Each row is a point on a tangle of strands that fork and nearly touch. The rows are in no order.
Two points are linked if the straight distance between their rows is under 88.4.
(266): [  6.8 -15.7  -7.6  22.9 -24.6  18.9   0.8 -27.4 -20.5  -4.1 -23.6  12.1
   1.7  -8.6  23.5  -0.9 -12.5  46.7  11.6 -16.7   8.6 -23.1  -8.1  -4.8
  11.7  19.1  -4.0  25.4 -20.1]
(303): [  9.8 -12.6  24.8  -6.8 -16.2 -14.8  17.7 -27.2 -10.6  21.3  50.2  -9.5
   2.5 -22.5  20.4   6.6  31.6   9.4 -21.3  13.9 -18.7   7.6 -43.8  -0.8
  17.3  18.1  17.2  35.5   2.6]
(132): [-22.6 -20.1 -21.6  -4.6  11.7 -11.9 -30.7 -22.3  -2.4   5.0 -21.6 -18.4
  -1.9 -40.7   6.1 -16.5  -8.1   0.6  22.5  23.3   4.8 -31.5  20.3  15.2
 -17.4  23.3  -3.2   3.9   6.7]
(658): [ 31.0   7.3 -12.9  -2.5  10.1  11.3  11.0  15.4 -16.7  18.5  -8.6  34.4
 -22.8  16.1  27.0 -15.0  17.4  25.8   6.3 -22.7   8.0  15.7   3.7 -16.4
  14.1 -19.9   1.3  30.8   7.7]
(768): [ 16.8 -15.1   4.8 -16.0 -14.9 -10.7 -32.1  30.8  21.9   7.5  16.2  -5.9
   1.6  16.8 -11.9 -12.3  -7.0 -27.4  -5.6   2.1  41.4   8.1  15.6   1.3
  -0.7   6.4  11.1 -39.3   4.1]
(49): [-21.9  -3.7  16.9  17.1  -2.5  14.1 -10.9  14.5  19.2 -26.5  -2.6   1.6
  16.1  28.4  -9.6   5.6   5.5  -7.0   0.7  -8.6  17.3  -5.6   7.3   9.2
   3.2   1.2 -12.0 -27.7  15.4]
(561): [ -0.7 -22.1 -15.3   2.7  -9.5   3.8  -7.2  -1.1 -10.9  11.6  16.7  -4.2
  -5.6 -11.2  -6.7  -3.9   3.2  35.5 -19.6 -18.6  13.9 -16.3   9.6  17.5
  13.5   8.7   9.6 -15.2 -12.4]
(667): [-12.3 -18.4 -12.5 -26.0   3.6 -14.5  -7.0  15.9  17.5 -14.1  19.1   7.8
  23.5  24.9 -19.9 -18.3 -22.8 -46.4  14.6  -1.9   9.0  22.2   9.3 -22.6
 -16.1 -18.7  -3.8   2.1  -2.0]
(462): [-10.3  25.1  10.4 -12.1  21.9 -20.3 -18.8   4.7  30.7  -4.4  -7.0 -35.8
  -9.4  -0.5 -15.1   8.7   6.7 -48.5 -29.5  40.2 -16.3  19.3 -21.8   2.1
  25.8  22.3   3.7 -38.6  27.6]
(852): [-10.1 -17.4  -8.4  -6.0  -6.3  -7.2   8.1  -5.9  -1.2 -16.5 -26.0 -18.7
   7.0 -25.2 -15.3 -20.9 -37.0 -43.6   8.1  27.0   1.8   6.7  20.9 -18.4
  -2.6  -0.2 -13.4 -26.9 -32.2]
(416): [ 15.4 -18.4   3.5  -8.3  17.5  14.3 -25.4  -3.6  -8.9  24.9  14.0   6.7
  19.1  13.5  15.4   8.1  13.3  68.1 -39.0  12.6 -12.3 -13.1 -11.6  11.5
   8.1   2.1  17.5   3.9  40.3]
(910): [-19.5  10.3  34.2  -5.1   1.7  -4.1  -9.8  32.3  16.2 -16.1  34.4  28.3
 -16.8  17.5 -11.4  -9.6  -2.5 -33.7  30.0 -19.6  21.0  50.1   5.5   5.5
   9.7  -4.9  -0.2 -21.1  11.9]
(150): [ 11.6  -1.2  24.5  34.7  15.1   2.1  30.8 -28.8 -24.9  12.3  -3.0  -7.6
  -9.5 -34.8   3.6  24.1 -11.3  12.7  -7.2  22.4  -5.1  -9.2  -0.3   9.7
 -25.0   9.6   1.3  40.1  20.9]
(222): [ -8.5  12.7 -33.9 -16.4 -25.1 -14.5  25.8   2.6  20.4 -14.5 -10.5  -3.4
 -30.1  -0.6   7.3 -25.5  14.3  -7.1   9.1 -15.8  -9.8  -9.7 -19.4  -5.3
  32.7  12.1  -0.5   2.8 -51.5]
(864): [ 32.3  39.5  -4.7  -2.2 -13.2 -20.0  25.3  -4.2   3.7   0.4 -15.8  15.4
  -4.6   9.8 -20.2   5.9 -21.8 -38.7  29.5 -12.0  13.3  33.9  15.0 -26.7
 -22.1 -30.2  -0.8 -21.3 -30.8]
(724): [  5.9 -15.5   2.0   7.6  10.4  -7.5  26.9  -0.9 -19.2  21.7  57.1 -11.5
 -15.0 -34.9  -8.1   3.1  24.6 -12.8 -15.9 -12.8  22.6  29.5  -0.4  19.3
  10.9   3.9  12.0  24.2  16.2]
(588): [ 21.6   9.5  18.4  29.8  33.9  39.1  46.6 -13.3 -41.7   4.6 -17.2  10.8
 -27.4 -13.7  13.0  25.7 -12.9  16.2 -26.2   6.1 -10.9  18.2  15.2   1.6
  -4.2  12.5   3.1  46.3   5.8]
(890): [ -8.5   8.5  12.1  17.1  29.1  33.5  21.2   8.7  -5.6   1.3 -30.1  24.6
  21.9  15.5  18.7  14.4   6.9  20.0 -27.4   3.9 -45.9  -7.0 -18.0 -11.0
  -0.3  -7.5 -23.1  34.0  17.5]
(193): [-42.5  17.3  34.0  -8.5  10.3 -12.3 -12.4   9.9  19.5 -27.3 -15.5   0.5
  -8.6   2.3 -20.0  -9.3 -15.9 -37.7  -2.4  28.2 -12.1  31.0 -17.0   7.3
  21.9  28.7 -14.4 -30.8  14.3]
(792): [-17.9   6.4  40.1  18.7 -15.0  13.6 -10.1  17.6   5.4 -14.8  18.0  10.9
 -16.3  15.7 -21.5   4.7 -11.3  -6.9  -5.2 -33.3  49.0  26.8  21.6  16.1
   7.2  -6.9  -4.3 -32.2   5.6]
(715): [  2.3   6.6 -15.9  -0.5   4.7   3.8 -29.1  10.4   7.4   5.0 -12.4 -15.2
 -20.8  12.6   0.7  -2.1  11.7  14.5  11.8  -8.4  30.5  -5.7  37.4  24.7
  -1.8  -1.4  29.6 -23.6  29.9]
(57): [ -0.1  11.2  -6.2   2.7  32.7  -4.6 -11.7  -2.0   1.9  13.7 -18.4 -16.9
  10.0 -22.6  -8.8  19.2   6.3   4.4 -35.4  42.8 -29.2  -8.2   8.8  11.5
  -2.4   0.5 -15.3 -11.6  40.6]
(380): [ -2.6   5.6  -8.1  16.1 -37.9   1.7  11.0  -1.1  14.5 -22.5 -20.6 -11.4
   6.8  31.9 -12.4   5.7  -9.2  -8.2  11.1 -44.4  42.0 -20.1  12.9  -9.0
 -13.5  -3.2  -4.6 -14.1 -43.3]
(966): [-25.3  31.0   2.1  10.9  -1.9   0.2  -0.9  -1.0  10.8 -25.4 -28.3 -19.8
 -27.6  -8.2   1.4  11.0  13.4  12.9  -8.4   6.5 -14.1   8.9 -23.4  14.5
  37.9  33.9  -7.6 -26.9  -0.1]
(643): [-37.8  30.9  37.2  -4.7  23.5 -16.4 -10.5  -1.2  29.5  -9.2 -10.8   1.8
 -10.2  12.6   1.3  -1.4   3.8 -35.1  26.9  36.2 -24.0  31.4 -30.3   5.5
   6.0  18.9  -7.0   5.7  39.8]
(335): [ -6.0  -5.2 -22.5 -22.4 -16.9 -15.3 -36.6  -5.9  11.1  -5.8  -8.3 -16.2
  -5.3   1.5  -5.4 -38.2 -10.6 -10.6  28.8  14.1   0.4 -28.8   3.8   4.4
 -17.2  13.2  11.8 -10.2 -15.3]
(177): [-22.1  -3.3 -23.4   0.0  11.5  26.0  22.1  35.3  -6.4  -4.4   1.1  -2.7
 -17.5 -16.3 -16.2  -9.5  11.3  -9.8 -40.8 -11.8 -11.9  13.9  12.1  14.4
  49.3   1.1 -30.2 -13.3 -15.4]
(5): [ -4.5   7.3  13.7 -20.1  -4.7  -4.1  -7.7   6.3  25.6 -14.2 -11.2  16.5
  21.7  18.6  -8.4 -25.5 -34.3 -44.6  11.6  17.7 -17.3  10.3  -2.7 -21.8
   5.1 -20.6   1.4 -15.9  -0.9]
(256): [ -6.0   9.8 -33.7 -22.1  42.9 -12.1   9.5 -11.4  -2.4  34.6   2.2  -0.2
   1.5 -34.2  14.5 -10.9  19.7  -9.0  11.4  27.2 -33.2   1.3   3.8   6.2
 -11.1  -8.4  -1.2  51.0  22.2]
(872): [-48.9  -1.1  25.8   4.9  14.5  16.9  -3.6   6.9   6.9 -17.2   2.2 -13.3
 -21.7 -19.6 -12.1   2.7  -0.9 -13.3 -31.2  11.4 -12.8  12.4  -4.8  25.8
  42.6  41.2 -27.1 -28.6   7.9]
(899): [-21.1  15.2  27.2   4.6  12.2 -22.2  -5.4 -11.6  15.8  -4.2  17.6 -13.1
  -3.3   5.3  -7.6   7.0  21.2 -36.8  12.5   9.3   2.6  12.6 -16.1   8.1
 -16.4   5.2  16.0   5.8  48.5]
(513): [ 61.3   8.3  -7.6   7.0 -10.5  -8.1  26.1   7.8  -7.6  11.0   8.6  -1.9
  -0.5  18.7  20.1  28.2  11.0  14.7 -45.6  -7.0  -0.7  -1.7 -17.5 -23.9
  -3.9 -14.9   8.7   8.9   5.4]
(276): [ 17.5   8.9   5.8  30.7   9.6  44.9  42.8  10.3 -39.8  -4.0  -7.3  10.3
 -19.0 -17.2   2.3  13.7 -21.8   4.3 -30.0 -10.6   0.5   9.5  25.0  -3.4
  -7.5   3.4  -5.8   1.5 -29.3]
(920): [ -4.6  -5.9 -12.6   8.4 -22.0   5.6   6.6   9.2   7.5 -28.5 -30.2  -8.5
   8.4  -2.5 -28.5  -9.4 -37.8 -18.4   6.4  -9.9  21.2 -14.8  24.1 -16.0
   1.5  -2.6 -18.3 -44.8 -48.5]
(665): [-43.0 -40.3   6.6  26.1  21.6  41.5  -5.4   0.7 -20.6  -5.0 -10.0   6.5
  24.1 -15.0   6.9   6.6 -12.5  39.2 -20.1   2.4 -14.2 -23.1  10.1  26.4
  -1.7  15.0 -20.4  26.6   0.1]
(713): [-12.4  33.5  17.9   5.4 -24.5 -14.3   6.5 -20.2   5.6 -31.2   0.0 -14.5
 -12.4   6.3  12.5   1.9  25.7  -7.3  13.3 -10.0 -14.3  10.1 -45.4   8.3
  22.5  27.7   3.0 -14.0  -6.1]
(673): [-15.6 -12.7 -23.3  -7.0   2.4   5.5   2.8   0.6 -10.9  -1.4 -22.0  16.8
   2.9 -27.0  -0.3 -22.2 -22.6 -10.6  22.4  10.9 -19.7  -0.3  21.0  -4.3
  19.5  -7.4 -12.7  -4.2 -31.6]
(568): [ -6.2 -11.9  16.7  21.3  -0.9 -15.1   2.2  -8.7 -12.1  10.6  50.6 -21.6
  -9.7  -1.5   0.7   2.9  28.9   5.2  -5.2 -16.2  28.7   1.3 -17.3  24.9
   2.3   5.6  33.4  16.3  28.0]
(201): [ -3.3 -18.2  36.4  12.7  -6.8  10.5  22.0 -30.7 -23.7  16.3  22.2   5.6
   2.3 -33.5   8.7  19.2   3.7  23.3 -13.6  22.0 -23.4   4.6 -25.8  20.7
   4.1  30.5  -0.8  44.5  10.9]
(300): [-36.6 -27.5  16.9  -6.6  26.6  20.9  -7.5   2.0  -5.9  -2.6  -9.4  21.4
  -8.2 -39.3   5.2 -14.1 -13.8  33.3   6.2   4.3 -28.4   1.4   8.7  20.8
   7.8  10.8 -26.9  26.4   6.2]
(23): [  8.6  17.5 -22.7 -17.0  21.2   5.0  14.1  -8.6 -12.3  26.8  -5.5  18.8
  -6.0 -14.1  32.7  -2.1  21.2   7.7 -12.4  12.6 -40.5   7.5 -16.0  -4.6
  32.7  -8.7 -11.3  40.7   4.8]
(569): [-35.3 -25.4   1.9  33.0   4.4  17.2 -16.5 -12.1  -3.4   1.7  -5.9  -4.8
  27.6   7.6   2.8   5.0   5.8  38.4   3.8   0.8  18.5 -36.5  18.1  21.8
 -13.7   2.6   2.7  13.3  17.0]
(985): [-19.3 -24.9  -9.1  12.2   3.1   7.7 -40.5 -13.1  11.6  -3.9 -25.5 -21.8
  39.2  11.7   5.6  13.4   5.5  32.7  -5.7  21.7  -5.1 -50.2  -1.2  12.4
  -7.7   9.4 -13.1 -15.5   9.7]
(441): [-16.7  20.6  -0.5  -0.2  23.3   8.2   6.2  -2.0  -3.1  -4.1 -31.4  10.2
  -2.4  -9.9  15.7   7.0   5.4  12.9   0.1  25.4 -49.9   7.9 -23.2  -0.2
  18.6   9.0 -28.4  20.4  17.4]
(624): [-10.7 -15.6  -3.4  30.2 -20.7  14.1  11.6  20.7  -4.5   0.2  -0.8 -12.2
  -7.4  27.0  -5.2   2.1   8.5  -0.8   5.5 -57.2  47.1 -22.8  17.8  16.4
 -12.8  -4.7   9.8  -0.6  -4.6]
(433): [ 14.0  15.8  33.0  19.2  31.7  37.9  10.8   3.4 -10.5   0.0 -49.1  26.4
   8.5   1.2   2.6  31.2 -23.8  43.9  -6.4  16.0 -30.5  -3.9   6.3  -8.3
 -27.0  -3.3 -30.1  23.4  24.9]
(37): [-13.2   4.0   9.6   4.0 -17.7   2.0 -25.6   6.5  21.9 -28.6  -4.6 -11.8
  27.7  62.7  -0.5   5.3  12.8  11.9 -10.7  -8.2 -10.5 -29.1 -21.5   0.3
   0.5   4.9  -7.0 -32.7   4.5]
(116): [ 16.7 -13.4  -3.9 -28.4 -15.7   9.0  -8.1  13.1  -2.8   6.8  31.7  34.0
  19.3  36.3  37.5 -11.7  16.3  32.7   4.3  -7.2 -26.7  -2.1 -29.6 -12.0
   5.8 -19.3   5.7  23.9   2.9]
(409): [ 16.6   9.7 -43.4   9.1  16.8   7.7  31.8  13.2 -11.0  12.6 -29.0  -2.9
 -12.7   5.8   9.8  -0.7  11.8  11.7 -17.5 -16.3  -1.1   1.3  17.3  -5.0
   3.0 -16.5  -1.7  23.1   6.6]
(252): [-14.9  10.0  13.7  14.9   7.4 -18.4  -7.7  15.3  15.6   1.2  15.6 -20.2
  -5.7  36.6  -1.4   6.9  36.8 -18.1   3.4 -26.4  25.2   3.9  -9.1  27.9
  -1.4   1.3  32.2   9.3  35.1]
(645): [-12.2 -22.5 -27.9  -3.9  24.5  27.8   3.7  10.1 -25.3   7.9 -18.3  18.2
   5.0 -37.5  16.5 -13.3 -12.6  38.1   4.2  -7.8 -26.6  -3.5  22.9  -9.9
  11.0  -2.2 -21.6  21.8 -21.4]
(571): [ 18.5 -10.4   1.3 -44.3   2.1  -3.4  -4.9  14.7  -2.2  22.1  58.3  11.3
  14.8  36.2   0.8 -10.4  18.1   3.4 -21.5  -0.1 -19.8   6.8 -18.1 -17.4
  16.0 -21.2   8.6   2.4   7.4]
(12): [ -3.2  10.8  -8.5 -13.2  -8.3  -9.6  21.8   8.5   7.3 -10.9  -2.3  11.9
  22.1  -2.1  -6.6 -16.4  -9.7 -33.9 -20.1  20.1 -40.6  18.7 -12.4 -29.1
  26.7 -21.6  -1.5 -11.8 -33.1]
(344): [ -9.4  -7.9 -18.6  13.2   1.9   6.6  -8.7 -31.1  -9.3   4.5 -43.4  -0.4
  10.9  -9.7  32.8   1.4   1.9  43.6  37.0 -12.6   2.8 -33.3  -0.4  -7.9
 -23.6   1.5 -10.5  48.6 -13.7]
(308): [  5.6 -15.7  21.5 -37.8  -6.2 -15.5 -62.4   0.8   7.2  -3.2  31.0  15.9
  18.4  22.2 -16.0 -13.9 -13.7 -30.8  28.5  19.7  12.7   0.8  -6.9 -10.0
 -35.9   0.2  23.4 -14.3  18.6]
(853): [  0.4  -1.1   7.7   5.0 -14.9  -1.7 -12.5  -2.7 -10.0  -5.6   3.3  -6.8
 -40.8 -27.3   1.8 -12.2   2.7  54.5  15.6 -25.5  41.2  -2.2  19.3  23.6
  22.8  23.0  12.1 -25.9  -9.3]
(927): [-11.9 -15.7 -48.9 -30.1 -10.1 -22.8 -11.2 -13.2   3.3   6.5   2.7  -7.0
  -2.6  -0.9   1.8 -37.3   7.0 -38.9  32.4   5.3  -6.7 -29.5  -1.2   0.6
 -33.7  -3.3  21.5  41.1 -14.5]
(616): [ 33.7 -18.3  14.6  10.6 -15.9   5.4 -15.3  -4.7 -10.7  25.4  12.5  -3.0
  35.4  24.7  12.8  24.1   8.5  62.3 -22.1   1.3  23.6 -26.3  -4.4   3.0
 -10.1 -14.1  23.6   7.3  31.9]
(689): [ 10.8  13.4  -3.0 -12.3  12.6  -2.4 -35.0  17.6  15.6  13.6  -4.3   0.2
  -3.3   8.4 -14.9   0.4 -18.7 -11.5   8.5   1.2  26.1  18.6  35.3   1.5
 -17.8 -16.9  13.3 -39.8  27.1]
(529): [-33.1   0.1 -55.8 -11.5  -7.9 -12.1   0.4  12.5  15.7 -10.0 -12.3 -20.1
 -18.7   2.6  -4.3 -20.7  39.3   2.3  -7.8 -14.9  -8.4 -30.9 -16.5  13.2
  24.4  13.3   4.9   1.4 -26.4]
(117): [  4.4  -0.5  34.1 -11.3  14.9 -11.9 -29.5 -31.6   1.3   3.3  19.9  21.2
   2.3 -43.8  10.6   4.4 -16.3  16.3  29.8  39.0 -29.7  16.7 -26.7   7.4
  -7.5  15.3   0.5   8.4  16.6]
(327): [  0.5 -27.8  -2.2 -11.6 -18.8 -12.0  -9.0  33.3  25.3 -11.7  34.7  -7.4
  24.9  33.0 -20.6 -25.0 -21.6 -38.0   2.6 -18.3  41.1  -9.8  16.0 -13.0
 -11.8 -11.5   7.8 -26.4 -19.3]
(471): [-14.9  17.2  16.3 -10.6 -17.6  -6.2  -8.2   6.6  13.6 -20.2 -12.7  29.2
 -23.8  13.0 -17.6 -15.8  -3.2 -16.8  50.8 -29.2  18.6  24.9   4.5   4.4
   6.4  -5.1   3.5  -6.8 -16.4]
(316): [ 10.8   5.3  19.1  23.1 -22.3 -12.0   9.3 -27.0  -4.7  10.4  11.7  -2.5
  -5.1  15.3   6.3  28.8  12.4  -5.7  29.5 -21.0  32.9  -1.2   0.7  -2.5
 -31.5  -5.0  18.8  31.1   0.6]
(317): [ 14.5  19.4 -21.7  -0.3   3.0  -2.0 -24.3  11.5  -1.5  -5.5 -38.1 -20.9
 -35.6 -16.8   1.9   0.5   2.5  38.2  10.6 -18.9  26.4 -13.1  26.3  11.4
  11.2   7.6  15.5 -30.2 -13.2]
(819): [ -0.9  -5.4 -51.3  -8.9  15.9  18.0  29.3  25.2  -1.8  27.7  -4.5  -2.0
   0.6  -5.3  -5.1   2.5  13.0  -3.9 -50.0  -9.8 -11.7  -2.4  25.3  -2.8
  12.0 -21.3 -23.9   0.5 -16.8]
(354): [ 28.8  12.3 -14.8  -6.0 -26.3 -26.6  21.7 -15.5  14.4   6.5  -1.9  -9.1
  22.3   2.0 -16.7   1.1 -20.9 -35.4  19.6  -0.7  18.5  -8.8  11.4 -36.6
 -34.3 -21.8  -1.6 -10.2 -45.2]
(500): [  9.1 -15.8  33.3 -11.6  -3.2  -5.2 -41.3 -20.5  -1.8  -0.5  32.0  10.6
  14.5  -8.9  -2.0  -5.0 -19.7   9.9  19.3  20.9   3.0   5.6  -3.1  -3.5
 -18.4   0.7  13.6 -11.4  18.5]
(285): [  7.0 -15.4 -28.9 -36.5  19.4  -2.2  -3.4  20.3   4.2  14.3   5.4  20.9
  -8.4 -23.8  -3.3 -43.4 -27.9 -24.8  17.5  10.8  -5.4  19.7  34.6  -3.9
   8.2 -32.4   5.9  -2.6 -13.6]
(508): [ 18.0 -12.5  18.0  32.8 -28.9   5.4  35.5  -0.3 -23.6  -8.0  20.4   0.9
  -6.7  25.8   3.8  21.4  16.1 -12.5  -6.1 -47.0  44.0 -12.1  -7.7  -4.9
  -3.7  -0.8  17.1  20.2 -19.4]
(122): [ 19.4  16.2 -16.3   0.5 -36.4 -34.5  33.8 -15.8  13.5  -9.6   2.1  -8.0
 -16.9 -13.9   0.6 -11.8  10.9 -19.0  33.1 -18.0   6.8   1.4 -19.1  -5.4
  -2.3   6.3  11.1   3.2 -45.9]
(866): [-29.3 -26.8  13.0 -11.5  14.9  -8.6 -27.3 -40.7  -4.5  -1.5   4.1  -6.6
   6.7 -39.7   1.7 -14.6 -21.9  -6.6  31.3  56.2 -27.1 -10.9  -3.3   9.3
 -11.3  26.2  -4.1   7.6  13.9]
(543): [  9.1   8.0  11.4 -26.8   9.4 -18.6 -60.6  13.0  28.9  10.0  14.5  -5.0
  26.8  53.3 -10.2  10.5  -9.6 -35.1  10.3  20.9   6.5  21.6 -13.7 -10.0
 -31.7  -5.4  27.5 -18.8  44.0]
(247): [ -4.8  -1.5 -10.2   1.3 -14.0  -8.0   2.8 -17.9   5.2 -14.6 -27.8 -19.0
  28.2  24.6   9.4  18.7  13.3  17.8 -17.9  -3.9 -17.6 -38.4 -19.3 -10.2
  -4.5   5.9 -10.0 -15.7  -7.7]
(675): [ 23.6 -12.7  -5.3  15.0 -39.3  -5.2  16.2 -26.6 -16.7  -4.0  12.3  -8.7
  10.0 -24.5  10.2  17.7  -8.0  22.3   3.4  -9.6   0.7 -25.4 -16.1 -17.8
  -9.4   3.8  -8.5   4.0 -41.7]
(727): [ 25.6  20.1  16.2  -3.1  -8.3   6.7   5.6  -0.9  -4.4   0.2 -15.8  29.4
 -21.2   7.6   7.8   0.6  -0.7  21.8  24.3 -30.6  22.8  27.9  15.7 -12.1
  11.0  -1.5   3.6 -12.0  -6.1]
(119): [ 16.1  26.8   9.6  12.9   4.0  20.2  20.2  -2.5 -13.3  -0.6 -40.9  28.6
   2.4   1.1 -22.7  13.1 -41.5 -20.8  15.9   6.8   0.6  33.4  31.9 -16.4
 -32.2 -33.5 -18.4 -22.0 -16.2]
(413): [  4.3  28.7  17.7  11.9  35.1  14.1   4.6  -8.9  -9.4 -12.4 -45.8  23.5
   8.5  -6.5  -9.9  29.1 -46.9   8.6  18.4  21.1 -19.7  17.0  16.8 -19.7
 -36.2 -13.6 -35.2   5.8   1.4]
(312): [-18.6  -9.5   3.0  18.1   7.7  21.7  34.9  10.8 -25.3  -7.8   8.2  -8.2
 -22.0 -24.7 -14.8  -4.9  -6.6 -19.0 -12.1 -13.6  15.9   6.9  21.7  20.5
  13.6   2.5 -21.7  11.8 -17.9]
(419): [ -5.1 -14.6  19.4   6.6   7.6   6.6   7.1  22.7  -9.4   4.1  35.5 -14.0
  -1.5 -20.0 -26.1   2.8   3.8 -23.3 -30.8  -4.2  13.5  19.3   9.7   8.4
   6.9   7.2  -8.3  -9.2   7.6]
(943): [-20.3 -20.4 -54.5 -29.2  22.7 -10.6   2.8   6.6   5.6  31.3   0.4 -14.5
   5.2  -5.4   7.2 -21.0  26.3 -15.0   2.2   6.1 -11.0 -25.7   8.7  10.5
 -10.0 -13.0   4.4  41.8   9.5]
(846): [ 21.3  -5.2 -13.4 -22.9  -0.6   2.7  25.2  29.9  -1.1   5.6  39.5  14.2
  21.3  12.2  -6.7  -9.3  10.8 -17.7 -35.6  -4.2 -34.5  20.0 -24.5 -23.6
  24.1 -21.2 -16.4  -0.5 -17.8]
(439): [ 16.3  25.5 -21.1 -12.3  20.4 -13.5   0.3  -4.1   8.3   4.6 -18.6 -38.6
   3.8 -10.2 -10.7  22.9   3.0 -30.9 -25.1  52.0 -33.8   9.7 -11.1 -18.9
   7.6   9.2  -4.8 -28.2  19.3]
(931): [ -1.1  18.5  23.7  -8.3 -23.6 -20.1 -33.1 -25.3  10.0 -22.7   1.8   8.9
 -13.2  22.3   7.6  -0.2  13.7   0.3  29.8  -1.9 -12.1  -5.5 -32.6  -3.0
 -12.7   4.3  11.3  -5.7   1.9]
(986): [-21.2 -36.2 -41.5  -9.6 -14.1   0.9   0.1   5.9  -2.2   4.8  13.6 -14.4
   8.4  -3.3   5.7 -38.1  18.7   6.1  -8.1 -17.5  12.2 -34.2   7.6  15.5
  20.0  -1.4  -4.8  -4.0 -23.5]
(822): [ 13.1   3.1  11.5  10.7  25.3   3.2  -1.3   1.2  12.8  20.6   4.8 -16.9
   9.2  -8.6   6.9  37.9  12.8  38.7 -50.7  26.7  -0.9  -8.1  -1.4  12.9
   5.6   7.1  11.8  -4.5  48.0]
(282): [ 15.3  22.0   0.9  23.7   6.9 -10.5  16.2 -12.1   5.9  22.1 -10.8   2.4
 -22.9  24.4  11.3  16.6  22.8   2.4  30.4 -27.0  37.8  17.7  22.3   1.7
 -25.0 -25.5  29.0  13.1  24.9]
(1014): [ 49.6  35.1 -15.1   1.1 -12.2  -3.5  24.1  23.7   3.4  -4.5   0.4   2.1
   1.6   6.4  -9.0  19.0  -6.2  -8.7 -29.2 -13.2  -1.2   6.7   1.1 -25.1
   6.7 -23.1  -7.3 -23.5 -17.3]
(123): [ 47.4   3.8 -18.4 -24.6 -27.6 -25.0  11.5 -13.2  -2.1   2.1  16.4   5.2
 -13.1 -26.1   3.2 -14.0 -13.9  -8.9  32.9   5.3  -2.0   2.6   3.0 -21.3
 -24.8 -14.4   9.5  -4.3 -34.8]
(1006): [ 29.1  15.6  31.8  23.9 -19.6   2.5  13.8   6.6  -7.5   4.6  20.4  -1.2
  -8.8  24.1   3.5  25.1  13.3  -1.1 -33.6 -30.8  20.0   4.2 -27.8  -1.8
   2.7  -1.8  14.0  -9.6   4.6]
(351): [ -0.1   7.9  14.1 -13.0  -9.4   3.3 -10.5  -6.1   2.8 -18.9   8.5  20.8
  25.7  25.2  15.1  -6.5  10.2   3.4  13.4   6.2 -36.4   0.0 -36.8 -16.5
   0.5 -10.8  -2.3  10.5   1.3]
(741): [ 26.7 -30.6   2.1  20.2 -30.8  -9.7  -1.0 -10.1 -18.1   0.7  28.1 -19.0
   0.3 -28.7 -11.9  19.1 -15.4  22.5  -9.5  -4.8  28.7 -23.7  21.3   2.4
 -18.1   5.8   6.4 -23.7 -21.0]

A fork is a point with three links. Follow the links from the first point to the second and name the forks in between, in order.
(852), (568) => (673) (312)
(513), (312) => (508) (673)
(986), (462) => (561) (193)
(12), (132) => (561)
(409), (966) => (312) (193)
(529), (819) => (561) (193) (312)
(439), (12) => (193)
(571), (910) => (193) (312)

Follow the links from the first point to the second, and from the first to the third. Name the last point that the two ways share.
(910), (116), (439) => (193)
(122), (252), (416) => (193)
(727), (282), (1014) => (508)
(724), (675), (354) => (561)

A fork is a point with three links, a tip a point with one. Leave the first point through the second and follow the links. Name the first fork or tip that comes.
(673), (645) => (312)
(413), (433) => (543)
(500), (117) => (561)
(910), (792) => (673)
(768), (327) => (193)
